Points, in no order, along strands that fork, close into loops and pass close to each other.
Two points are linked if the straight distance between their rows is under 31.6. Some points are linked to none.
(460): [ 10   4  -9  13  14   6   1 -15  -4  -6   6  -2  14  -8  -7  29   3  -7
 -11 -19   4]
(1138): [ -1  -4 -10   7  -3   3  16 -11 -24  -6  -1   0   5  -2   3   7   5  -3
 -17 -16   1]
(864): [ -3   5  23 -12 -12 -21  11  -3  -8 -13   5  -1 -23 -18  -1  -9   7  18
  -1   4  -7]
(743): [ -9  -2 -10  19   7   2  -5  -1  -8  15  -1   8   4  28   5  -6   1  -2
  -7  16  -9]
(388): [ -6  11  26 -24 -13  -7  -6  -4  -1   4 -19 -20  -9   1 -12 -16   1   6
   5  33   3]
(744): [-10  -1  16  -3   1 -19  -4  21   8 -15   3 -16  -8  -5  -6 -19  -9  25
  20 -11 -16]
(1129): [ -5   9  10  -8  -9  -3  -9  14  -4 -11 -29 -23  12  13 -24 -21   6  10
   8  13  -4]
(125): [ -2  -7 -21  16   7   9  -8  13  12   8 -14  -3  20  26 -14  -3  -5  -1
  15  -2  -4]
(465): [  9 -16  -7 -21  -5  21   9  12   3 -12  13   3  10 -29   3 -11   0 -17
   2 -24   9]
(33): [  1   4  12 -31 -18  -8   2  -9  -1  -3 -18 -27  -6  -5 -12 -18   1   8
   1  19  -5]
(966): [ -2 -13 -14  14  16  11 -10   5   8  20  25  22  -1  11  11  15  -2 -12
   2   1   2]
(887): [  2 -11  -3 -13 -17  14  11  12   4  11   5  16 -16  -4  27 -19  -7  -7
  -1   3   0]
(760): [ -2   5  -1  -3   3   0  -6 -22  -3  25   9   7 -15  12  24 -13  -8 -13
 -17  29  -2]
(1173): [ -6  -6   3  18   2  -6  14  13  -6  -6   6  25 -14   3  13  -2  -3  11
  13   2   2]
(508): [ -7   0  25 -18  -7 -19   7   1   4  -9  11 -13 -24 -22   2 -13   1  25
   6  -1 -15]
(1075): [  8   4 -18   8   7  18   3  -8  -6  -7 -11 -16  24   9 -12   5  -5  -2
 -14  -4  -4]
(1187): [ -5  -6 -22   9  21   0  -2 -11 -14  26  12   5   5   6  13   5   2 -12
 -25  12  -9]
(279): [  6  15   3   2   2   9  -9  -4  -2 -14 -21 -18  26   9 -25   7   6  -1
  -8   7   3]
(838): [  0 -11 -18  -3  -5  17   5   2   1  21   7   4  -2  11  20 -10  -7 -10
  -7   4  -4]
(196): [ -2   4  12  14   4 -16   5  11   2  -2  -4  26 -17  13  17 -11  -3  21
  15  18   5]
(819): [  5   2  18   2  -8 -14  14 -22 -13 -10   6  -2   1 -23  -5  18  18   7
 -19 -17  -3]
(249): [ -3   8  17   6   8 -24 -11   7   9  -9   6   7 -10 -10 -11  10   4  11
  18  -5  -1]
(268): [ -4  -6   3  17   2  -3  12  11  -6   4   2  30 -14  15  25 -14  -3  17
  12  15   3]
(1184): [ -7   9  23   1  -2 -20  -7   3  -5 -12 -10  -3  -7  -1 -13  -3  11  13
   9   7  -3]
(1122): [ -7   3  -3   1  -6  -2  -6  17  -1  -8 -30 -15  16  20 -17 -20   1   9
  12   3  -4]
(1070): [-11  -5  11   1   1 -17   5  30   5 -16  11  -4  -7 -14   1 -19 -12  20
  23 -21  -9]
(590): [  2 -15 -15   5   8  21 -13   9   7  27  26  19  -2   9  20   1  -4 -11
  -2   4  -6]
(1033): [  6   8  -2  -4   5   2 -17  -6  23   5  -8  -7  10   7 -14  12  -4  -9
  10   5   9]
(316): [ 10  -1  -9 -16   5  13  -1 -10   6  10  19   8  -9 -10  12  17  -2 -19
 -13  -9  13]
(45): [  1 -12 -20  15  11  12 -11  15  15   4  -1  -1  18  12 -13  10  -5  -4
  17 -12   2]
(653): [  8   0 -16  -6   7  16 -14   0  23  13   6   2   7   6   0  11  -8 -16
   3  -3   6]
(1189): [ 15   2 -11 -11   6  11 -17   6  32   4   0  -4   5  -3  -9  11  -6  -9
  12  -4   8]
(588): [ -1 -11 -12  16  12   9   3   9   4  -5  12   9   7  -1  -6  16   2 -10
  12 -22   7]
(251): [ -4  10  27   9  14 -25 -18   8  12 -10   3   9 -17  -4 -11  10  -1  18
  27   8   2]
(345): [  1   8  -4   0   0  10  -6  -2  -3  -4 -23 -17  21  22 -16  -7   1  -1
  -7   7   1]
(1063): [  2   8  -8  11  13  11  -6 -12 -15  -6 -14 -11  22  17 -10  11   8  -3
 -21   0  -2]
(827): [ -1   9   4   3   5  -8  -6  -4  10  -1   7  13 -11  -4   0  17   1  -5
   6  -1  10]
(643): [ -1  -9 -13  -8 -16   8  22   0 -15  -6  -9 -12   6  -2   4 -14  -6  -1
  -9 -10   0]
(901): [  4   1   0 -20  -7   3   3 -14   3   8  16  13 -19 -14  16  10  -1 -14
 -12  -2  13]
(70): [ -6  -8  -3  -6 -20  -5  24   6 -13  -9  -4  -2  -7 -11   5 -17  -3   3
  -1 -11   0]
(439): [  8  10  25 -11   6  -8  -4 -24  11  -8   3 -20   2 -29 -26  22  22  10
  -3   1  -5]
(1124): [ -6   9   2   2  -2  -4   4 -21 -39  -1  -8   3   1   7  12   3  12   0
 -37   2  -5]
(233): [ -6   8   3   4   6  -1 -11 -17  -4  15  -2   4  -4  18   8  -1  -2 -10
  -9  19   2]
(547): [  2  15   7   4  12   5 -11 -19 -18   1 -11 -10  16  14  -8  14  10  -8
 -21   9   4]
(436): [  2  -6 -14  -7 -17  13  -2  12  13  19 -13  -2   3  11  12 -18 -14  -7
   8   5  -4]
(1125): [ -2  10  23  -4 -11 -19   7 -26 -19  -6   1   8 -16  -9   3  11  16   7
 -16   6  -1]
(633): [  4  -7   0  -9 -18  12   7  25  10  12  -3  14 -13  -1  31 -27 -10   4
  13  10  -5]
(331): [ -3   8   5 -15 -18   4   0   1  -8  -6 -28 -21  11  16 -14 -22   2   4
  -3  16  -1]
(624): [  1  -9  -2 -10 -16   6   5  29  11   2  -8   5 -10  -8  21 -26 -13   7
  17  -1  -2]
(356): [  4 -20 -22   3   0  22  -5   8   1  29  20   7   4   6  23 -10  -7 -11
  -8   8 -11]
(171): [  2 -10 -24   1  10  19  -6  -1  12  17  11   3   8   9   7   8  -6 -12
  -3  -2   1]
(526): [  4   8  21 -12   3 -15   3 -19  10  -6  14 -14  -4 -29 -17  20  16   9
  -1  -9  -5]
(985): [ -2   5  28   1  -2 -21  10 -22  -2  -6   9  -1   1 -31  -9  20  28  13
 -17 -14  -5]
(373): [  1   8  13   4   3 -19  -4   0   5 -10   3  -1   1 -12 -16  14   8   5
  10 -12   1]
(353): [  0  -8 -14  20  15  -1 -16  -5  -6  28   8   5   5  25   8 -14  -3  -3
  -9  24 -14]
(283): [ -3   1   0   4   7 -11 -15  23  18 -10  -5 -10   6  -1 -21  -2  -8   9
  25 -13  -3]
(132): [  1   8  25   6   5 -27   1  11  -2 -11  -1  19 -26   3  13 -11  -3  28
  16  19   6]
(891): [  9   4   6 -11  -1  -9   8  -5  12 -10  13 -15  -2 -26 -14  14  10   1
   0 -16   0]
(423): [ -5   6  29  -3 -13 -20  10 -11 -17 -12  -3   4 -18 -12  -2   0  16  14
  -6   9  -6]
(276): [ -4   9  29   1   5 -26 -10  14   5  -9  -1   4 -24  -1   3 -12  -7  29
  21  19   1]
(580): [  0  -9 -16  -3 -10  10   3  15  11   6 -12  -6   9   4  -1 -11  -9  -2
   9  -5   0]
(148): [  3   1   6   9  -3  -6  13 -15 -19 -10   2  -2   9 -14  -1  14  13   3
 -18 -22   0]
(713): [ -1  -7 -13   5   3   9  -3   3   7  10   1   9   2  14   5   1  -6  -5
   7  -1   2]
(62): [-10 -14  -4  26   8   3   9  10  -8  -1  14  27  -6   4   8   6  -1   1
  13  -6   1]
(209): [  0  -7  -2   0  -4   1  15   2  -6  -6  11   7  -8 -15   8   4  -1  -6
   0 -16   8]
(243): [-10   9  13  24   2  -7 -16  11 -12 -19 -17  -1  20  12 -15   8  31   7
  -3  -7   1]
(307): [ -7  -5   8  -6 -14 -13  27  10 -13 -16   5  -3 -10 -23   8 -22   0  10
   1 -14  -7]
(785): [ -2   3  -4   0  -7   7 -13   7  15  16 -20  -8   9  20  -4 -20 -11  -5
  14  18  -4]
(540): [ -3   7  21   9  12 -28 -11  21  12 -12   8   9 -20  -1   2  -4  -6  27
  27   2   0]
(596): [ 17   1 -16   5  10  15   5  -9   4 -13   6  -8  16 -14  -9  24  -5  -9
 -12 -19   6]
(786): [ -6  10  12 -17 -23   1   4 -10 -15   1 -25 -13   0  16  -3 -24   1   1
  -8  24   2]
(295): [  1  -3  -7   2   3   6   6   0   0  -2   8   4   3  -7  -1  11  -1  -9
   2 -17   7]
(682): [ -2  -4 -21   2  11   7   6 -16 -17  14   5  -3   7  -1  15   7  -4 -10
 -25   0  -3]
(1104): [ -2  -1  -2   2   0  -1  -4   8  12   6   6  16 -11   0   7   4  -6  -5
   9   0   7]
(770): [ -4   7   3   0  -5   2  -9  -2   4   5 -21 -11  14  27 -12 -12  -1  -2
   6  15   1]
(704): [  4  11  18 -10  -4  -4  -4 -21  -7  -8  -7 -14   0  -6 -15  12  14   0
  -7   9   5]
(968): [ 11  11  11  -7   6  -6  -3 -14  14 -13  -1 -23  11 -18 -25  18  11   6
   1  -1  -3]
(544): [ 20   1  -8 -22   3  16   2  -9  17  -5  18  -2   2 -22  -4  17  -2 -15
 -10 -17  14]
(821): [  1   4  12   1  -6 -12   7 -22 -12  -3   7  11 -13 -11   4  18   8  -4
 -12  -5   6]
(695): [  2  12   6   5  15  -5 -10 -27 -18   1  -5   0   5   6   0  25   9  -9
 -22   4   5]
(520): [ -2  -6   5  -4 -10  -8  21   7  -9 -14  16   0  -8 -25   7  -4   5  -1
   1 -19   2]
(322): [ -4  -4 -13  19  20   5  -6  -1   6  12  16  18   3  11  -1  25   1  -9
   9  -6   5]
(950): [ -4   6   5   7   0  -9   1 -13 -13   0  -1  10  -6   4   2  11   5  -4
  -7   1   3]
(72): [ -4   0   8 -11   2 -15 -15  18  16  -9  -3 -18  -7  -5 -14  -9  -7  15
  22  -6  -7]
(260): [ -6  16  24 -16 -16  -1  -3  -5 -14   0 -22 -13  -2  12 -12 -16  10   2
  -6  28   5]
(57): [ 12   5  -1  -5  -1  -2   1  -6   9 -12  -2 -15   6 -13 -17  12   1   2
   1 -10   2]
(387): [ -2   3  -3  12  13  -2 -11  -6  11   4   6  12  -1  11  -4  20  -2 -10
   7  -3   7]
(286): [-3  9  7 -7 -9 -7 -2 -9  0 10 -7  6 -9 13  7 -9 -4 -3 -3 21  2]
(216): [ 13  -6 -12 -17   3  21   7   3  11 -10  15  -2   6 -24  -3   6  -2 -16
  -2 -21  12]
(1090): [ -7   5   0  12   5  -3  -2  -9 -11   4  -6  13   1  20   2   2   0  -1
  -6   8  -2]
(229): [ -5 -14 -11  -1 -12  13  14   6  -6   7   2   9  -7   5  18 -11  -7  -4
   0   0  -1]
(265): [ -9 -23 -12  26   9  14   6  23  -3   0  14  20   5   5   3   5  -2  -3
  21 -11   3]
(195): [ 13  10  -7   6   7  13  -3  -9   3 -16 -14 -19  26   1 -22  14  -2  -2
 -13  -6  -2]
(395): [  1 -12  -3  -9  -3   7   2  29  11  -8   6   0   0 -18   3 -11  -5  -3
  18 -19   3]
(788): [ -2   1  -5  -7 -18  -1  11  -6 -11  -6 -18 -11   2   5  -2 -11  -2   1
  -7   1   0]
(934): [ -4 -20 -12  12  11  19   2  18   1   0  19  18   4  -4   6  10   0 -13
  17 -17   7]
(90): [ -2 -16  -1 -10 -10   9   3  34   6  -6   2   3  -6 -17  14 -26 -10   3
  20 -15  -4]
(616): [  0   8   5 -11 -14  -1  -4 -17   2  18  -5   2 -13  12  17 -15  -7 -11
 -11  27   0]
(1000): [ 17   5 -17   0   2  19   4  -9   9 -16  -4 -18  22 -11 -17  13 -11  -7
 -11 -11   1]
(48): [  2   1  -1 -24 -22  -2  10 -10  -8  -6 -15 -20  -2  -5  -4 -17  -1   4
  -6   8  -3]
(861): [ -7  -6   3  -2   4  -7   1  29  11 -12  11  -2   1 -16  -1 -10  -7   5
  21 -24  -2]
(492): [  7   9  -7   5  14   3  -3 -25  -9  -2  -1  -5   9   0  -4  27   4  -8
 -24  -5   2]
(210): [  1  -4 -19   2   4   9  11 -10 -16   2  -3  -5   9   5   4   3  -2  -5
 -15  -8  -1]
(971): [ -8  -7  -5   7  -7  -7  11  18  -4 -10  -8   4  -2  -1  -2 -14  -3   9
  12  -7  -3]
(185): [ -4 -11 -20  17  17  -3  -8  -7 -12  29  18  14   0  16  14  -4   2  -7
 -19  23 -13]
(146): [ -7  -4 -15  11  -2   7  -7  16   3   2 -24  -5  18  30 -14 -15  -2   4
  10   5  -8]
(350): [ -1   1  -4   2  -9   6 -12  11  22  20 -11   2  -2  16   9 -15  -9  -2
  16  16  -7]
(631): [ 17  -2 -18 -20   7  22  -1 -11  12   3  13  -3   2 -10   7  17  -9 -16
 -19  -9  11]
(846): [ -3  -2 -10  10  12  -4  -5 -14  -8  28  13  11 -10  14  24 -11  -2  -6
 -18  25  -8]
(54): [  0  -1  -2  -2  -2  -3  12 -17 -11   3  14  12 -15 -10  17  14  -1 -11
 -15  -7   7]

How many points has the smallest loop of links through each point below? Write 0 if it is on no loop.
(195): 9
(891): 5
(846): 9
(821): 0
(70): 0

A tip is a point with one link. Name the tips that can be reached along the links from each point below, in the order of the rows.
(770): (580)
(233): (465), (508), (985)
(249): (45), (373)
(72): (1033), (283)

Name the points in between on the shortest way along the links from the first point to the second, in order.
(985), (316): (819) > (148) > (1138) > (210) > (682) > (1187) > (185) > (353) > (743) > (1090) > (950) > (821) > (54) > (901)
(633), (653): (887) > (229) > (838) > (356) > (590) > (966) > (322) > (387) > (827) > (1104) > (713) > (171)
(146), (70): (1122) > (1129) > (331) > (786) > (260) > (388) > (33) > (48) > (788) > (643)
(596), (580): (1000) > (195) > (279) > (345) > (770) > (785) > (350) > (436)
